Each row is a point on a tangle of strands that fork and nearly touch. The rows are in no order.
In the rows, zero is written as 128.
Two points are linked if the straight distance between their rows is under 119. Some points are linked to none.
k_213: [137 128 134 180 155 141 120 107 160 152 159 133 146 142 117 123 191 182
 129 119 162 191]
k_803: [121 171  98 153 129 141 134 179 143 159 138  82 124  96 108 120 119 147
 129 135 103 132]
k_761: [ 96 167 146 188 112  96 155 124 182 150 128 112 108 143 110 119 175 140
 145 114  92 200]
k_296: [135  70 151 129 157  89 108 146 148  92 200 201 133 130 113 114 134 127
 160 133 102 161]
k_550: [ 98 114 152 138 107 108 125 112 179 136 108 205 126 133 158 160 145 156
 126 136 129 115]
k_421: [122 141 129 125 149 119 151 156 139 146 117 136 104  62 135 150 138 128
 110 136  98 128]
k_637: [166 161 112 160 160 177 106 151 137 117 142 122 127 161 126 116 102  77
 104  97 127 170]
k_589: [123  95  75 109 110 124 104 148  97 113 166  97 114 137 116 123  85  89
 121 165  73 148]
k_955: [125 170  94 177 202 171  85 140  97 122 152  92 133 135 175 121 115 157
 116  87 157 125]
k_825: [125  93 142 131 129 124 113 119  97 137 204 123 114 139 114 124 125 133
 118  82 103 139]
k_745: [193 112 146 125 136 100 152 119 155 150 108 169 147 142  81 123 147  60
  98  69 140 139]
k_177: [118 148 132 148 150  94 145 116 162 117 117 119 115 136  97 138 141  89
 136  82  85 200]
k_703: [156 162 165 124 148 148 181 120 131 149  81  89 153 117 136 161 135 150
 114  96  96 128]
k_228: [164 113 161  96 189  84 129 118 125 113 135 169 117  95 115 147 199 162
 154 144 122  97]
k_649: [147  73 141  73 113  97 144  93 135 103 143 175 120 130 104 151 110  75
 144 153 106 107]
k_826: [148 135 155 106 104 160 182 123 101 100  96 100 185 155 107  98 101 144
 157 123 175 124]
k_575: [ 90 164 165 164 131 108 162 140 165 121  50 138 137 107 187 133 152 119
 116  96 115 124]
k_352: [163 143  94 110 117 156 123  86 138 138 106 145 137 153 139 170 142 164
 130 183 115  66]
k_801: [ 73 170 126 155  97 122  91 150 140 108 100  84 102 124 128  59 106 110
 115 111 164 148]
k_303: [107 141 121 108 126  89 151 120 136  93  99 214 122  95 126 129 116  90
 165 150 147  36]
k_415: [111 112 130 119  83 146  88 106 118  93 119 146 141 172 133  88 107 119
 123 119 177 104]
k_909: [138  59  98  80 144 103 114 167  90 110 157 114 109  78 128 145 121 114
 137 176  95 153]
k_411: [ 62 168 100 173 163  98 127 154 134 156  72  96  97  62 171 124 146 121
  94 103 129 110]
k_113: [123 139 116 128 112 175  88 135 142  98 134 141 136 180 171 144  87 172
 141 191  93 134]
k_788: [122  89 129  90 142  92 110  69 104 134 158 156  81 114 118 175 116  78
 144 143 112 108]
k_537: [195 100 122 122  92 170 154 155 108 160 164  99 165 153  95 126 141 160
 128 162 133 182]
k_156: [ 95 129 144 156 123 116 119 108 179 139 125 150 129 137 141 138 185 174
 139 135 121 164]
k_295: [184 113 135  96  85 136 156 157 127 182 139 128 118 111 101 133 169 152
 108 153 126 137]
k_75: [123 158 139 153  93 184 108 138 125 103 151 129 127 203 142 119  37 141
 142 161 108 149]
k_865: [ 95 102 131 135  85 134 106 113 134 142 161 132 111 153 124 119 104 109
 119  86 111 159]
k_43: [152 136  98 149 116 140 146 134  84 113 171 150 176 181 121 112 119 186
 184 201 145 110]
k_356: [148 132 137 112 133 153 127 137 159 109 149 152 134 148 136 162  97 157
 150 170  56 145]
k_257: [154 135 172 108 159 171 144 159 118 104  97  88 162  95 152 140 124 186
 132 103 103 132]
k_392: [ 98  89 150 112 158  68 120  76  99 102 155 158 107  95 121 136 120  93
 153  88 138  82]
k_899: [154 148 156 135 124 121 184 122 161 147  92  87 124 128 124 158 147 102
 102  69  75 178]
k_744: [ 91 122 126  91  93  84 137 126  95 129 119  93 131  92  93 103 112 123
 147 135 132  50]
k_675: [189 137 105 103 194 117 122 128  94 138 133 124 121  99 117 145 197 148
 112 143 139  77]
k_962: [124 127 153 131 120 138 179 102  75 120 137 103 173 149 126 105 119 186
 160 122 202 110]
k_88: [118 133 172 114 152 109 176 173 126 101 118 141 117  77 102 136  82  76
 149  95  74 152]
k_202: [106 154 179 182  63 133 191 109 142 206 115 121 134 152 131 134 129 129
 117  99 125 147]
k_20: [122 133 105 132  91 184 128 100 121 167 119  68 150 169 158 131  91 166
 119 155 175 156]
k_523: [ 93 100  68 109 166 137  63 126 138 121 127 127  92  89 180 156 129 124
 100 159 126 139]
k_414: [126  82 138 123  91 146 133 105 102 140 148 101 145 152 112  94 165 137
 110 109 180 159]
k_974: [128 152 146  86 137  71 158 106 105 180 122 117  63 104  84 166 149 128
 138 175  90 100]
k_371: [131 108  63 101 107 139  77 109  85 138 147  66 122 158 139 135 112 122
 104 174  84 134]
k_987: [134  91 168  80 173  58 119 117  80 125 167 135  69 104 106 153 185 142
 147 135 125 142]
k_704: [156  81 104 133 113 144 105 113 141 128 133 146 168 163 106  82 183 108
 115 113 202 149]
k_873: [157 118  69 124 147 129  85  68 140 138 163 165 129 179 115 153 142  92
 125 158 112  92]
k_46: [136 104  67 110 121 144  78 130  68 129 165 108 148 146 185 138 100 171
 111 174 104  96]
k_422: [130 149 159 120 120 110 182 152 128 112 125 157 141 104  88 113  98  77
 144  96 102  96]
k_86: [118 151 159 128 176 109 123 123  96 146 128 117 114  96 164 152 152 210
 124 103 111  83]
k_488: [103  73  86 115 148 123  96 150 136 108 111 170  94  59 161 168 126 100
 139 175 146 136]
k_532: [181 112 116 115 109 138 134 143 146 172 169 185 126 134 107 149 160 147
 118 180 106 110]
k_19: [180  76 172  72  96 117 149 113 144 132 117 188 149 136 119 149 134 122
 117 125 135  90]
k_307: [179 108 181 128 125  88 166 121 169 159 106 207 158 132 106 132 148  88
 112  96 146  94]
k_795: [128 139 163 118 115 167 113 103 120  71  74  74 140 160 149 103  99 111
 107  78 163 153]
k_398: [141 205 142 148  90 167 166 156 158 148  73 104 122 152 112 121  74  75
 102 107 115 150]
k_417: [137 139 165 107 132  96 179 140 138 100 122 197 137 101 100 139 103 113
 173 142 105  63]
k_718: [111  92 126 122  92 158 125 175 158 147 114 150 141 103 148 112 158 146
  93 126 146 159]
k_272: [124 168  97  99 101 126 126  89 141 118  62 101 139 146  98 104 141 121
 140 162 156  68]
k_179: [155 123 122 135 124 130 126 121 148 118 122 147 152 154  94  90 159  65
 110  78 177 127]
k_403: [112 168 101 133 139 117 117 158 131 113 126  87 130 117  98  98 115 150
 161 168 105  97]
k_928: [133 108 186 140 185  96 126 139 153  92 169 195 138 120 126 156 113 153
 168 115  84 151]
k_53: [148 124 161 117 120 156 155 185 109 119 126  61 147 104 108 111 103 151
 131  89  99 162]
k_835: [110 127 130 128 111  88 139 109 165 125  89 220 132 114 172 132 151 142
 140 124 152  50]
k_349: [ 77 164 191 181  83 140 170 103 142 144 117 131 156 175 118 105 111 145
 160  96 143 158]
k_609: [ 96  68 115  93 102 127 115 174 148  99 112 168 126  74 158 130 120 129
 118 156 138 138]
k_72: [105 117 106 138 165 138  82  97 144 150 123 115 101 107 176 157 168 138
  83  92 119 151]
k_255: [103  95 145 111 161 116 127 155 116  70 139 118 112  89 125 136  70  83
 147  93  84 183]
k_328: [ 91 170 150 161 177 113 159 185 149 137  88 110 119  66 178 147 146 135
 111 100  86 149]
k_215: [191 140 105 136 147 156 138 131  90 162 179  83 142 152 105 136 153 154
 122 148 124 147]
k_359: [ 51 138 131 146  76 107 110 132 151 114 116 138  80 139 123  98  97  84
 117 113 128 155]
k_721: [119  96 126 125  58 157 123  92 117 157 145 100 139 171 129 116 126 171
 126 155 152 141]
k_620: [104  91 129  82 123  62 122  97  59 118 164 109  94 106 104 115 131 120
 151 127 127  55]
k_768: [120  86 184 108 127  82 112 105  91 140 198 128  92 138 108 128 176 159
 137 102 112 147]
k_913: [115 108  71 122  90 159  68 139 127 129 134 139 125 159 196 145  98 167
 114 188 120 107]
k_343: [186  98 117 127 124 151 114 134 170 152 175 190 132 158 130 167 124 134
 114 161  83 162]
k_747: [126 154 120 113 110 162 149 104 136 154  71  46 168 153 129 128 122 178
 125 176 175 150]
k_603: [112  80 104 125 146  81  85 116 132  79 186 190 105 139 114 119 108  72
 159 155 118 144]
k_481: [127 131  70 130 114 131 104  80 142 158 141 171 122 145 137 146 151 128
 121 152 146  60]
k_751: [129 169  93 108 126 101 130 131 136 144  98  82 136 106  93 117 157 158
 156 198 122  65]
k_58: [138 159 105 138 146 163 128 190 114 100 105  94 150 114 113  70 136 126
 114 128 187 135]
k_74: [ 88 174 157 168  79 152 130 125 144 119 132 123 126 178 102  93  87 146
 159 148 143 153]
k_940: [121 115 136  96  86 131 143 131  89 107 106  68 156 136 105  74  89 134
 146 127 147  71]
k_429: [ 75 163 115 149 110  54 166 109 151 136  81 114 119 105  95  96 176  90
 145 139 128  97]
k_297: [184 150  87 141 178 154 118 115 111 126 143 107 151 138 107 125 170 122
 124 135 149 111]
k_151: [160 106 110  93 191 119 116 139 107  72 149 120 126  95 118 155 126 107
 147 169  89 142]
k_593: [148 142  92 162 189 175  77 151 116 110 163 116 126 133 149 116 125  97
  88  72 154 135]
k_80: [151 172 131 170 123 167 122 141 182 146 103 142 124 156 139 155 103  82
  97  91 110 183]
k_984: [139 117 114 187 137 153  94  96 138 170 206 136 130 188 109 120 143 147
 133 102 159 186]
k_424: [ 69 150 105 160 138 113 100 179 123 130 111  89 105  76 144  79 131 127
 102  98 155 137]
k_771: [111 203 147 168 127 182 131 135 121 131  95  83 120 153 161 121  52 148
 108 131 183 150]
k_519: [137 124 116 110 200 132  96 136 129  52 137 144 109 106 142 150  83  80
 150 126  96 165]
k_513: [109 151 149 157 160 130 143  96  81 136 152 103 143 121 143 118 141 209
 161  91 172  84]
k_148: [114 154 144 150  56 147 180 161 156 176  91 116 141 133 111 110 118 100
 111 111 126 153]
k_697: [111 133 133 111 173  84 128 137 103 149 108 120  80  50 160 171 164 163
 112 135 123  94]
k_49: [121  84 142 106 129  92 162 149  87 155  96 113  77  33 125 170 109  69
 126 105 122 147]
k_695: [177 127 116 116 136 169 155 186  97 105 139  73 172 119  98  75 121 113
 128 114 148 151]
k_920: [138 172 109 124 138 162 126 167 117 101  75 113 146 110 130  94 114 110
 115 113 163  73]
k_173: [ 60 164 176 172  93  90 147 101 171 102  53 131 117 158 165 116 134 112
 129 125 122 145]
k_66: [131 162 106  94 121 142 132  73 137 109  55 128 138 150 147 158 132 143
 140 136 142  53]
k_495: [144 112  79 131 166 130  52 116 134  94 179 187 122 171 141 145 110  91
 121 148 108 125]
k_290: [124  77 141 126  99 144 128 118 135 168 117 120 140 116 154 115 159 128
  72  70 173 152]
k_996: [142 110 118 163 122 169 109 101 116 162 193 145 144 188 156 136 102 132
 110 107 186 147]

A fork is a point with three links, a tip a point with one. Leave the first point through the second and follow the links. Name the first fork or tip that comes.
k_873, k_481 | k_421
k_955, k_593 | k_113
k_744, k_620 | k_414
k_371, k_589 | k_156
k_272, k_66 | k_928
k_537, k_215 | k_328
k_75, k_74 | k_955

A fork is a point with three links. Follow the links from the first point to the second and name the forks in between, in order.
k_788, k_228 | k_421 > k_328
k_58, k_74 | k_156 > k_113
k_213, k_255 | k_156
k_228, k_349 | k_113
k_940, k_747 | k_414
k_343, k_940 | k_328 > k_421
k_414, k_873 | k_421
k_768, k_421 | k_328
k_20, k_359 | k_414 > k_421 > k_328
k_74, k_695 | k_113 > k_156

Follow the links from the first point to the second, and from the first to the third. Name the last point that the two ways share.
k_603, k_215, k_826 | k_421
k_826, k_873, k_297 | k_421
k_398, k_88, k_297 | k_113
k_637, k_537, k_909 | k_113
k_58, k_343, k_996 | k_156
k_173, k_74, k_744 | k_328
